Points on a hilly landscape, in no order, each with its height.
From any point a ball rolls to the lowest of the 2 points nearest to it. It stops when none of these is lower. Distance is the straight distance between rows; heights are no part of it.
refig: [114 140 137 175 147 143 125 180 142  80 184 118  85 143 101 130 181 132
 134 125 157]  height 33.2
kapif: [137 129 117 169 128 158 159 122 191  77 148 143 148 109  88 146 115 116
 147 167 105]  height 32.6
tasaz: [105 160  89 151 146  90 114 132 149 150  97  96 186 109 104 149  96 142
  92 115 123]  height 33.0
gediv: [113 139 121 202 118 168  99  65 110 149  64 142 111 118 171  97 120 116
 197 133 133]  height 36.3
lud: [100 113  67 208 176  99 116 123 154 164  91 109 139 113 155 106 129 151
 177 122 159]  height 51.2
fofa: [152  72 107  90 146 140 157 185  86 185 170 140  72 151 132 127 136 138
  78  92 136]  height 12.4
dabed: [149  70 139  73  93 125 148 130  98 152 153 132  91 160 155 105 115 131
 112 112 125]  height 52.8
zab: [ 97 159  81 223 193 128 130 163 165 121 116  95 148  98 117 145 125 139
 146 145 140]  height 60.0
Kiber: [116 188 143 142 153 168 109 181 177  25 127 130 150 108  63 154 160 137
 101 141 135]  height 62.8
munel: [148  83 144 107  89 121 155 119 145  99 160 139 124 150 126 115 133 122
 137 145 125]  height 17.5
Nog: [125 130 183 103  97 129 128 108 163  54 133 137 141 136 131 102 137 127
 143 158 122]  height 70.2
paku: [123 136 115 168 118 151 140  93 194  82 114 137 170 104 104 135  96 118
 147 162 103]  height 31.2
Vimo: [ 96 131 152 158 133 132 106 138 106 133 153  95  61 143 173 103 143 141
 151 113 147]  height 44.3
lis: [136 157 113  65 146  88 114 146  98 160 126 141 170 115  94 183 138 133
  65 108 138]  height 33.1
petof: [121 169 103 139 149 124 147 153 133 143 126 109 186  99  62 206  83 127
  71 138 102]  height 39.3
tivos: [117 115 113 158  83 133 107  61 170 108  80 146 151 122 141  84 114 121
 178 142 123]  height 57.5
deso: [ 96  81  91 203 135 110 109 122 151 142 125 118  90 137 160  79 152 155
 186 109 170]  height 55.3
misu: [136 135 187 103 108 160 146 103  91 128 150 120  87 139 166 130 108 103
 146 144 105]  height 67.2
Kefur: [157  43  89 134  76 132 160  95 155 138 123 158 132 140 143  92 113 119
 155 131 125]  height 44.2
leko: [156 104 134  47 102  77 131 122 133 108 122 147 197 135  95 150 129 137
  87 142 130]  height 30.9
pefi: [117 167 155 127 158 138 127 167  93 127 175 119  86 134 121 158 166 131
 112 122 146]  height 46.8
vage: [161 113 135  60 103 106 150 112 101 163 117 139 148 142 145 117 108 114
 109 123 112]  height 16.9
vevu: [128  93  95 192 123 164 138  88 113 178 113 141  93 120 168 113 124 118
 177 125 139]  height 48.9
nufo: [ 92 123  76 203 108 126  89  79 184 108  67 126 153 112 137  80 128 145
 173 130 145]  height 55.9
Bizi: [170  49 127 113  70 133 152  66 127 131  82 160 160 133 157  92  94 107
 175 162 105]  height 41.5
Nepe: [126 168 134 182 164 170 153 162 150  98 172 125  98 111 100 152 152 115
 144 151 118]  height 35.2
lomem: [109 156  88 152 155  89 104 164 157 119 126 110 176 122  76 153 134 148
  87 114 147]  height 47.4
Veti: [149 117 142  95 124 150 164 145  77 166 170 127  79 141 150 143 124 111
 109 120 120]  height 22.3
gug: [122 181 172 151 140 194 132  84 134 112  96 139 126  95 159 127  97  95
 170 156  93]  height 34.1
keb: [149  74 190  90  74 147 140  94  90 109 139 122  96 153 177 108  95 117
 163 159 101]  height 68.3
Dos: [122 135  96 127 175  72 115 146 116 187 114 109 137 130 135 119 137 151
 112  89 145]  height 40.6
Vigot: [137  69 130  99 104 142 111 131  65 192 133 111  49 161 190  95  88 135
 125  91 116]  height 50.4
sos: [188  64 131  82 106 110 184 143 147  92 154 153 179 138  90 149 128 126
 112 174 109]  height 32.7
duku: [125 135 153 160 119 185 141  81 191  64 104 152 152  94 126 117 101 120
 176 176 103]  height 45.5
Ripo: [129  87 199 101  62 141 110  79 102  89 112 127 102 154 176  84 100 120
 182 157 103]  height 69.1
tofa: [119 174 114 167 159 132 121 176 165  81 144 118 153 117  68 157 151 133
 107 137 138]  height 60.4
Lokik: [118 145  93 171 130 141 144 100 161 142  99 114 182  94 106 162  70 116
 122 146  94]  height 49.9
rebe: [134 122 114 125  99 121 145  76 163 128  75 124 209 106 112 145  55 114
 127 159  84]  height 42.0
Kub: [130 161 107 133 161 107 133 143 120 162 132 114 145 119 120 148 131 129
 104 113 128]  height 14.7
midus: [115 162 139 102 107 104 108  93 157 104  86 123 183 122 125 111 108 126
 122 137 111]  height 26.0
dobir: [110 179 138 122 144 142  82 181 159  30 119 135 164 112  60 165 176 138
  84 131 155]  height 62.4
Ket: [135  76  74 123 139  83 119 121 125 214  83 133 125 137 155  74 117 146
 128  72 126]  height 53.3
miga: [112 198 134 182 188 166 134 181 148  90 148 112 116 103 104 156 159 128
 125 143 129]  height 37.3
lup: [118 132  85 196 125 160 132  72 165 140  81 132 170  93 121 145  78 117
 151 152 105]  height 47.7
zapi: [162  65 101  96 118 152 179 169 105 165 171 146  86 147 135 120 123 121
  96 118 122]  height 13.9
tutig: [120 155  94 145 140 112 143 132 145 149 113 105 190 106  86 174  80 127
  87 130 103]  height 36.5
kifu: [ 95 119 128 175  98 136 105 106 181  78 118 126 108 134 148  71 154 136
 167 129 147]  height 25.9
naf: [110 204 159 128 154 140 118 119 113 135 113 111 127 114 153 129 128 113
 123 128 116]  height 34.0
zer: [139 108 118 140 138 124 147 175 122 130 191 131  89 147 102 140 162 134
 117 109 148]  height 35.6
zof: [146  56 136  86  71 126 129 106  98 154 127 132  87 162 171  81  99 128
 141 111 115]  height 53.7
makon: [131  70  95 128 123 105 122 116 111 200 102 131  95 144 167  74 117 140
 141  80 129]  height 52.2
Gef: [124 119  96 173 171 123 141 132 105 195 124 115  99 119 171 119 125 125
 157 110 134]  height 45.9
mesip: [128 138 120 188 160 176 169 134 115 158 163 121  78 112 148 146 137 104
 161 143 117]  height 39.2
rez: [133 168 197 108 130 175 133  93 161  61  94 140 161  94 141 118  95 118
 159 172  85]  height 36.1
gel: [131  48 100 129 125 118 126 139 109 189 136 121  60 155 171  81 118 150
 133  81 136]  height 50.9
Kol: [125 145 119  80 123  87  95 147 134 103 123 143 197 119  61 187 137 139
  68 128 144]  height 28.1
fesul: [103 105 108 187 114 121 115 127 174  99 148 123  99 140 139  84 157 141
 161 120 157]  height 24.5
Gabig: [131 166 154 110 131 138 143 118 152  90 130 135 160 115 108 149 119 118
 122 155 107]  height 64.3
Duvu: [ 93 160  78 209 182 116 133 161 156 137 110  83 172  96  98 168  95 143
 115 137 126]  height 56.4
Pinil: [118 177 154  79 124 100 104 108 108 142 105 124 151 131 138 123 131 124
 107 116 125]  height 24.1
vofu: [111 174 146 167 158 154 136 137 132 119 147 114  96 117 144 130 144 117
 143 133 129]  height 44.1
Tege: [ 93 178 105 128 144  76  87 127 143 144  74  92 194 112 114 136 104 152
  84 111 130]  height 29.5
Feb: [118  83 138  95 104  98 100 136 103 150 157 114  66 168 151  96 136 162
 115  85 148]  height 34.4
suvol: [100 130 173 109 105 127  88 136  96 105 166  97  60 161 159 111 144 152
 124 113 150]  height 45.3
gupum: [131 134 129  64 106  76 109 124 143  97 112 142 204 128  80 162 128 140
  79 135 139]  height 29.6
Saso: [107 107 153 109 122 120  87 158  87 124 185 100  48 166 147 127 149 165
 111  98 160]  height 46.3
vozem: [146 132 105 132 161 128 149 125  79 224 105 122 113 120 178 121 103 106
 130  99 112]  height 3.4
sef: [114 162 160  92 120 127  92 157 164  23 125 144 164 126  81 143 172 142
  96 143 153]  height 62.0
Gebu: [ 85 140 146 165 131 120  77 118  87 151  93  95  75 137 194  69 133 139
 180 102 143]  height 22.8
vamu: [158 150  94 128 151 144 179 145 121 168 142 126 149 107 103 177 104 103
  99 143  94]  height 53.8
vup: [177  99 101 123 122 136 172 179 147 108 178 149 141 139  49 166 146 113
 108 147 121]  height 57.9
pud: [146  52  79 139 139 141 154 144 111 202 133 140  81 139 167  93 116 131
 124  92 131]  height 49.8
sovo: [145 111 103 117 105 111 122  88 101 193  74 138 136 131 165  88  95 107
 150 102 109]  height 12.3
kof: [110 163  92 201 174 128 127 172 171 104 136 104 152 108  87 156 134 137
 121 138 136]  height 61.9
midu: [126  82  48 172 134  83 124 120 174 169 104 126 153 127 126  99 122 151
 137  97 141]  height 50.2
pitav: [154  65 105  92  69  90 135  81 149 141  92 147 167 144 140  78 103 125
 148 125 115]  height 55.5
sobu: [145 144 136 126 127 136 147 144 169  69 153 140 166 124  63 163 131 120
 115 162 113]  height 59.0
rer: [139 153 133 170 154 178 176 147 126 131 178 130  86 114 118 159 139 101
 146 152 104]  height 37.1
kobu: [113 168 119 123 120 108 117 104 163 115  93 112 194 112 107 139  89 129
 103 136 109]  height 24.2
Mulop: [142  43 123 110  80 110 139 138 145 108 177 135  87 173 125  98 138 146
 129 111 146]  height 20.3
Gipi: [134 120 157  86 120 134 139 149  79 142 179 123  79 148 136 150 140 128
 103 117 137]  height 21.2
gen: [132 162 190  89 133 153 138 144 113  79 167 141 116 128 103 165 157 119
 113 157 127]  height 43.5
tezod: [ 93 106  80 203 171  92 111 141 162 142 113 107 120 126 152  89 151 157
 178 117 172]  height 53.4
puv: [ 99 115  62 201 129  94 112 126 197 121 105 108 178 114 100 120 110 149
 128 121 141]  height 53.5
banem: [136 167 168 129 146 178 159 117 162  78 140 142 146  99 108 151 108 112
 141 174  88]  height 63.9
suvo: [ 93 145 108 172  92 137  84  71 182  90  49 131 163 110 140  71 114 133
 171 140 123]  height 56.7
lil: [128 154 138 169 142 169 153 135 170  84 157 135 117 114 103 140 138 112
 146 156 112]  height 33.8
nazo: [143 158 205  55 121 125 136 107 105  92 122 136 160 124 130 149 129 120
 115 164 110]  height 32.1
bafi: [138 195 154 114 161 161 145 156 135  89 145 137 155  98  64 199 128 118
  98 164 101]  height 42.4
tasos: [146 123 123  96 104 108 133  95 112 172  99 133 143 137 152 103 103 109
 134 115 110]  height 15.0
gideg: [103 196 180 124 156 148 115 140  91 128 140 107  91 124 161 134 147 120
 124 125 132]  height 35.5
zed: [141 165 119 149 150 154 163 122 140 138 138 126 146 104 113 166 106 104
 124 151  93]  height 52.7
mese: [104 188 195  72 120 129  99 120 103  95 120 124 123 131 146 128 151 128
 110 129 138]  height 33.7
tunu: [102  90 130 121 153  82  96 146  93 181 128  98  65 159 169  87 139 172
 134  72 155]  height 38.2
Sidu: [132  81  52 188 133 125 124  88 134 198  76 141 138 118 154 103 110 134
 165 110 138]  height 47.3
Lugug: [144 129 115  94 125  99 110 165 136  91 150 152 176 129  43 186 156 131
  83 132 149]  height 26.7
git: [137 128  99 134 140 111 127 106 101 207  86 125 130 124 167 105 104 113
 141  97 116]  height 8.5
roka: [153  86 179  52  78 106 138 104  98 122 127 129 130 156 157 105 116 128
 131 143 114]  height 36.8
zezis: [143 114 101 168 145 126 147 178 148 114 186 132 106 142  78 141 164 126
 129 125 142]  height 33.6
dol: [120 177 208  53 110 122 107 103 106  89 102 129 148 131 148 118 134 123
 119 146 120]  height 32.9
lovo: [112 140 169 139 113 153 128 128 140  81 164 121  87 141 139 113 145 124
 142 137 134]  height 35.7
lopep: [140 164 122  92 149 110 140 132  94 178 132 127 144 122 131 156 124 119
  92 110 120]  height 11.8
gido: [146 103 170  58  93 108 137 119 111 106 148 139 133 152 129 126 137 132
 114 137 132]  height 36.0
kesa: [109 152 129 124  99 105  99  86 148 123  77 124 163 128 144  84 113 122
 146 127 114]  height 27.4
diluz: [ 95 168 155 139 153 112  93 128  82 166 103  93  89 135 187  91 135 132
 153 104 138]  height 17.6
Zul: [140 157 132  93 148 112 133 125  77 200 115 121 122 129 161 131 118 114
 106  99 118]  height 8.9
tezad: [107 166 126 153 127 142 122 113 188  77 106 124 167 108 111 123 114 125
 129 145 114]  height 29.9
lagak: [114 188 173 131 156 163 130 166 115  90 169 126  92 122 113 156 168 124
 117 140 136]  height 45.8
rufes: [107  75 101 195 118 136 112 102 126 155 122 124  75 139 172  83 137 145
 186 109 154]  height 56.8
tas: [125  92 136 136 111 144 101 114  67 181 128 103  48 154 196  96  99 130
 156  96 122]  height 48.5
Zal: [135  58  86 116  73  88 121  90 159 150 101 146 141 149 138  63 120 138
 151 101 130]  height 55.0
depip: [120 131  97  98 167  57  98 149 119 176 110 123 152 132 114 134 151 164
  87  80 156]  height 38.0
kemab: [114 186 167 144 141 167 129 102 124 120 117 121 113 112 159 121 119 102
 147 139 109]  height 32.8
Vevi: [163 129  83 143 156 143 179 169 122 168 163 134 123 119  99 164 130 112
 106 131 109]  height 54.9
lar: [115 127 108 181 103 167 121  58 181 102  67 144 174  99 123 123  81 120
 168 162 109]  height 46.0
genim: [146 164 160 123 142 175 168 108 101 149 143 131 110 114 151 152 108  86
 143 149  91]  height 66.4
Risi: [139 112  99 181 130 173 160  93 124 163 126 144 108 113 152 130 116 100
 166 140 118]  height 50.3
dafad: [152  47 148  90  76 109 145 145 137  83 186 139 106 169 112 115 147 144
 125 135 146]  height 19.4
zaz: [ 88 197 129 158 172 129  91 182 161  61  94  96 134 112 134 117 177 155
 109 115 165]  height 42.5
gek: [134 147 118  91 144 113  92 181 103 111 152 156 157 109  49 209 175 120
  82 123 157]  height 28.3
futu: [115  88 132 129  83 114 100  94 107 157 106 126  90 152 171  66 118 131
 169  99 129]  height 38.8
Veza: [ 90 133 142 177  97 168  98  90 174  66  94 132 104 123 162  67 146 130
 183 139 138]  height 26.9
laf: [130 135 161  45 119 108 115 129  71 162 141 136 110 144 141 143 143 135
  87 101 141]  height 20.5
bitad: [119 142  92 135 176  91  77 204 119 118 140 131 166 119  44 191 175 145
  88 106 175]  height 51.8
zatud: [132 188 169 102 151 155 143 147 119  96 155 138 133 111  95 179 146 114
 106 155 115]  height 43.0
Rukud: [127 151  87 165 183 105 138 172 135 152 141 109 146 116  98 164 136 137
 109 121 138]  height 19.2
Nusu: [148  52 124  58 105 133 137 154  85 179 149 135  70 164 162  96 106 141
  85  91 127]  height 52.3
Tufi: [129  57 133 131  66 143 114  87 102 141 125 129  72 160 176  82 102 127
 173 119 125]  height 40.7
Rize: [125 100  53 200 117 134 106  61 132 181  45 141 157 113 141 108  98 133
 174 126 137]  height 48.8
dap: [172  66 135  69  98 111 168 150 126 104 168 152 137 154 102 136 141 131
 106 140 133]  height 33.9
pazel: [155 101 141  32 120 116 141 152  70 161 152 152 116 140 124 155 139 130
  71 108 138]  height 19.1
Rinur: [105 143 194  84 106 138 101 137  91  89 171 114  76 155 144 134 149 139
 115 130 148]  height 44.7
Vebo: [109 100  57 214 164 118 113  95 131 189  65 123 139 109 161 112 114 146
 186 124 154]  height 49.2
sofi: [119  78 131 125  91 104 117 139 142 105 175 125  82 169 129  95 152 153
 130 103 155]  height 21.3
Fodev: [104 175 175 118 119 159 111 129 175  35 106 124 127 124 138  93 152 135
 131 138 130]  height 28.4
pofa: [111 174 154 103 164 117 106 164  81 136 157 124 104 124 123 165 174 137
  99 111 158]  height 47.9
desal: [136 155 142 109 118 130 142  83 146 123  86 124 201 105 118 149  64 107
 122 160  78]  height 39.8
gotek: [100 197 151 105 165 114  92 160 104 114 129 123 132 115 120 160 177 138
  93 116 159]  height 49.1
gefo: [136  51  69 189 123 153 137  99 112 194 104 146  85 132 171  94 124 133
 174 106 150]  height 46.9
zufa: [150 145 102 147 155 136 161 170 131 137 170 131 126 122  79 169 147 117
 109 135 121]  height 56.0
paf: [136  94 111 137  77 121 121  55 167 112  69 145 185 121 130  96  90 120
 170 158 107]  height 57.1
Ziru: [133 165 201 106 131 176 153 102 100 118 143 129 103 121 157 141 108  95
 150 158  95]  height 66.8
Sodif: [ 96 146 136 168 141 126 109 136 139 116 138 107  93 134 158  95 157 139
 148 117 151]  height 42.6
vud: [118  77 105 160 107 104 121 132 161 124 160 126  96 156 129  85 153 148
 144  98 156]  height 22.7
tula: [169  51 143  87  68 131 149  87  94 149  93 150 131 144 173  86  90 105
 162 145  98]  height 39.6
Roko: [ 81 207 121 158 172 128  92 169 166  73  75  89 166 101 121 135 140 156
  91 121 145]  height 43.8
dem: [120 135 201  82  96 132 120 110 121  75 141 123 114 147 146 110 137 128
 135 148 127]  height 69.9
Mabu: [135 116 138 102  99 111 134 105 124 138 132 131 123 142 146 105 122 119
 133 120 122]  height 16.8
Vufi: [172  83 167  57  86 115 156  97  86 146 102 140 150 144 168 102  96 108
 137 147  94]  height 37.9
Botug: [106  86 138 116 120 100  82 135  84 167 138  89  46 168 176  86 122 171
 137  78 141]  height 36.2
tuk: [130 118  75 183 107 149 116  50 134 168  51 147 170 107 140 123  81 116
 169 140 114]  height 50.1
Tek: [108 131 129 193 119 170 116  84 122 137 108 131  89 120 172 100 129 114
 189 134 134]  height 38.9
gudo: [163 145 140  80 137 144 176 146  87 155 162 138 121 125 119 171 128 104
  95 139 109]  height 65.4
gule: [125 182 158 142 155 175 127 175 160  44 157 136 127 115  70 158 163 123
 115 151 128]  height 63.2
futi: [137 147 153 103 120 128 142 126 133 102 152 138 137 133 114 139 140 118
 118 141 124]  height 64.7
supo: [123 154 157 102 120 121 112 147 153  60 147 141 146 133  88 138 163 131
 106 139 146]  height 61.6
Tum: [117 169 178  96 127 131 120 123 100 122 146 122 104 137 144 130 145 123
 115 124 134]  height 34.5
Zegeg: [155 125 112 109 155 145 164 144  73 218 133 128  98 126 169 132 107 104
 106 104 110]  height 7.8
tof: [152  89 120 108  80 107 140  74 158 117  94 145 181 127 135 100  97 115
 152 152 104]  height 56.3
reg: [132 161 106 106 180 104 109 184  90 155 147 139 144 109  72 204 168 135
  78 111 151]  height 28.9
lali: [166 126  85 140 147 134 164 188 140 131 169 137 143 126  46 185 140 115
 100 140 118]  height 57.0
zuf: [134 177 174 130 149 182 149 148 172  45 149 143 138 104  85 155 131 126
 131 170 102]  height 63.5
Fefa: [145 117 110  87 172 113 134 194  72 182 161 147 104 128  99 177 166 136
  74  92 153]  height 28.2
tupu: [157 156 138 114 146 165 180 134  91 167 159 129 106 119 138 163 117  93
 121 140  96]  height 65.9
Zug: [151  48 135 120  66 136 152  93 141 109 137 145 115 148 151  92 117 119
 166 148 124]  height 43.4
gura: [128 172 104 104 168 100 118 160 105 159 131 124 168 109  86 194 134 132
  69 117 135]  height 31.3
Kes: [123 154 111 155 137 128 127 156 180  73 138 124 176 119  57 160 124 130
 102 143 122]  height 59.6
San: [143 101 149  52 121 133 135 157  59 165 173 132  78 151 139 153 135 135
  81 105 137]  height 20.1
Donog: [149 141 171  97 123 134 151  92 155  90 102 133 200 103 114 151  78 121
 128 181  80]  height 38.1
bub: [163 101 138  37 115 117 154 135  81 176 130 145 127 143 145 128 118 119
  83 111 124]  height 18.1
Legin: [ 92 123  69 206 111 119 103 100 203 104  83 117 176 107 116 105 110 144
 145 133 135]  height 54.8
Tal: [138  68  30 172 126 109 134 105 156 196  82 139 157 115 137 104  97 137
 133 104 127]  height 48.7
dud: [127 131 124 152 107 154 134  63 174 104  74 137 192  96 119 136  64 114
 151 169  89]  height 44.6
Losiz: [130 145 114 166 142 153 154 113 140 140 140 129 122 111 135 138 122 105
 148 137 112]  height 51.6
fif: [156 137 144  99 130 141 171 141 117 122 166 141 129 128 106 163 134 106
 111 152 110]  height 65.0
Disev: [130 155 117 150 175 125 115 199 117 113 172 127 118 127  66 175 185 132
 109 123 158]  height 26.8
saf: [120 167 140 153 132 148 122  91 114 155  97 124 122 114 165 115 112  99
 159 131 109]  height 31.0
bug: [130 108 184 109  83 162 124  94  87 117 141 115  71 150 182 110  96 111
 163 144 106]  height 67.7
Lov: [122 147 121 169 120 141 108  74 106 164  71 133 128 118 170 103 106 105
 175 122 114]  height 33.5
zegig: [114 113 154 131  93 125 121 115 146  94 151 123 101 150 141  91 142 130
 146 123 138]  height 36.4
lazu: [139  46  57 178 110 134 139  98 146 178 109 150 107 132 152  87 125 135
 162 107 148]  height 45.7
Sib: [140 149 110 118 122 115 143 106 140 146 111 124 175 116 119 144  95 114
 112 133 105]  height 26.4
tomor: [119 120 198  98  79 134 115  91 125  79 121 122 109 146 163  84 120 127
 161 153 115]  height 69.6
vop: [104  89 126 188 103 160 105  92 100 148 124 117  55 142 187  95 121 130
 189 120 144]  height 58.6
Sokap: [163  71 112 108  96 130 173 123 139 136 153 147 125 144 132 115 120 112
 131 134 120]  height 16.5
masan: [132 162 187 139 136 198 143  80 150  78 104 149 133  95 149 121  94 106
 181 171  89]  height 35.1
gesi: [142 148 184 100 119 143 142  86 152  84 100 138 175 110 133 124  97 116
 150 175  89]  height 36.9
Vulut: [161  45 163  85  74 110 157 122 138  77 165 137 127 161 130 106 135 140
 139 155 129]  height 18.5
Zokiv: [137 113 167  62  98 102 123 136 122  81 156 150 138 149 103 143 159 138
 105 137 149]  height 35.4
Kobur: [122 116 139 102 120 101 117 137 107 146 154 121  93 154 140 112 148 144
 112  96 149]  height 33.3
mir: [ 94 188 123 184 182 145 111 180 166  69 119 100 125 111 126 123 168 144
 128 128 152]  height 41.2
vadak: [148 108 115  96 148 133 157 159  78 197 152 129  87 139 153 128 126 124
  96  95 127]  height 10.5
Nef: [119 149 144 116 148 111 114 127  74 192 118 108  93 136 177 110 126 126
 131  93 130]  height 12.9
kifi: [111 150  86 147 166  84  88 186 138 117 126 113 184 117  50 183 142 153
  76 109 161]  height 49.4
lezuv: [118 125 102 157 175  95 128 144 116 180 128 108 107 131 158 113 140 145
 142  99 147]  height 43.3
dubu: [143 150 155  61 131 118 133 146 103 106 151 152 155 121  85 187 150 119
  90 145 132]  height 30.5
pum: [ 99 181 122 115 187  85  81 174 104 138 121 118 151 114 108 164 173 155
  91 108 173]  height 51.0
somam: [138 166 176  62 129 122 128 126 123  83 134 144 174 117  98 171 139 125
  98 160 121]  height 31.4
lasuv: [191  62 116  74 109 119 182 170 130 106 169 161 157 142  74 155 144 122
  96 156 126]  height 33.4
dumu: [160  81 146 130  88 151 153  55 143 107  88 158 164 116 146 113  93 108
 182 179  96]  height 43.2
suzo: [124 159 110 154 180 113 130 180 120 138 159 115 125 125 100 157 163 136
 113 120 148]  height 23.1
Tokav: [155  98 139  74 108 106 140 152 125  91 169 155 144 148  76 157 159 129
 100 137 144]  height 34.6
Fovup: [140 106 156 143  99 158 139  61 174  76  91 153 171 109 136 109  97 119
 183 180  98]  height 44.5
Begon: [170  88 130  72 102  87 152 133 150  87 137 146 202 136  79 153 126 137
  98 161 122]  height 31.9
zemod: [124 153 166  67 113 103 110 111  79 161 118 123 117 146 158 114 128 124
 113 103 126]  height 22.2
Fubo: [115 194 171 134 154 165 132 137 131  96 145 123 110 114 130 142 146 115
 125 142 122]  height 45.1
vozo: [134  79  85 164 165 132 153 145 102 205 130 123  82 130 174 108 123 131
 147  98 137]  height 48.2
pokav: [105 141 160 164 128 163 125 156 143  70 181 117  72 142 126 122 163 133
 143 135 144]  height 34.8
Befan: [107 113 153 121  83 118 102 100 121 122 127 115  92 154 162  77 126 132
 157 115 131]  height 37.4
peno: [122 123 144  92 144 105 113 152  78 172 151 116  81 150 152 129 147 150
 101  87 149]  height 32.0
buf: [102 153 165 144 104 164 112 103 172  57 106 131 118 120 153  84 134 124
 162 143 122]  height 27.8
tevim: [136 105 106 115 111  97 131 117 136 160 128 130 127 144 138  98 130 133
 124  96 132]  height 18.2
Von: [142  71 122  81 128 137 133 151  69 206 134 126  64 156 178 100 101 137
  92  86 121]  height 51.7
Gane: [129  79  78 122 103  72 108 100 145 181  84 134 138 141 142  68 120 145
 140  81 127]  height 54.3
Nopat: [154 120 125 126 120 125 152 156 157  86 174 144 141 139  67 154 147 119
 115 146 130]  height 58.5
Redi: [105 143  72 200 151 123 137 122 162 153 102 101 176  94 106 161  82 132
 121 135 112]  height 52.6
niv: [152 126  88  93 174 110 137 189  90 179 147 145 140 118  81 187 154 133
  68 103 140]  height 26.6
gozu: [154 139 129  71 138 124 133 169  96 124 160 159 150 118  65 206 160 117
  81 136 137]  height 29.7
fena: [129 134 126  92 169  99 125 166  79 180 151 127 101 134 132 153 159 145
  89  90 153]  height 30.2
migo: [114  94  51 183 136  70 113 137 190 140 116 116 167 130 102 108 123 158
 128 102 148]  height 51.5
mamaf: [108 186 124 108 140  86  97 116 126 150  90 110 174 118 129 127 120 137
  99 112 128]  height 26.5
zuro: [150  31 130 129  54 152 136  77 116 126 116 148  96 153 167  85 103 122
 182 147 124]  height 42.3
pevu: [102 161 109 134 193  87  72 203 116 113 131 120 152 116  78 174 186 154
  96 108 186]  height 53.6
zop: [106 184 151 141 136 149 117 125 166  73 114 122 142 114 127 115 137 126
 129 137 123]  height 29.0
levin: [114 177 137 135 146 131 109 161 151  74 144 129 143 121  88 147 164 133
 102 133 145]  height 61.2
Neled: [118 160 110  84 146  69  96 136 115 163 107 125 171 123 105 151 136 150
  74  96 145]  height 35.3
kesez: [109 161 123 195 178 156 141 136 122 149 139 109  94 109 159 132 137 117
 163 136 132]  height 42.1
leva: [106 131 159 145 120 147 104 119  78 155 142  95  52 147 189 107 115 128
 156 112 129]  height 46.2
gikib: [112 131 123 172 132 142 126 112 130 144 131 120  97 127 163 104 135 120
 164 123 133]  height 40.8
Vipa: [117 155 204  75 115 146 116 138 105  68 165 133 101 138 125 149 158 132
 114 147 143]  height 43.9
Buti: [132 142 121 177 164 136 133 198 133 101 185 120  99 136  75 152 183 129
 130 130 154]  height 30.3
Gegil: [103 109 133 148 120 111  94 114  95 167 118 104  72 147 182  79 128 144
 165  94 138]  height 27.1
Razo: [132 181 128 127 153 145 151 147 139 116 135 119 176  99  62 204  94 119
  89 159  91]  height 41.3
ramad: [123 155 115 138 119 116 117  89 141 150  89 123 161 116 142 113 100 115
 137 127 109]  height 28.5
Nusi: [111 181 122 191 188 149 116 201 156  71 148 108 117 117  89 146 180 136
 125 137 153]  height 39.4
Rad: [ 94 183 111 152 156 101  92 157 162  94 103 103 179 112  96 143 136 151
  89 120 147]  height 45.4
Ruki: [152  35  51 150  88 137 147  89 153 172 102 165 131 133 144  84 111 124
 152 117 138]  height 44.9
vipu: [166  58 102 109 103 154 185 134 118 162 151 151 104 139 150 110 108 106
 123 131 114]  height 15.3

For each start below, name the point where the ball stops.
Zokiv | Lugug
paf | niv
Duvu | saf
Fodev | vozem
tuk | saf
zaz | vozem
Fubo | vozem
dabed | saf
bafi | vozem
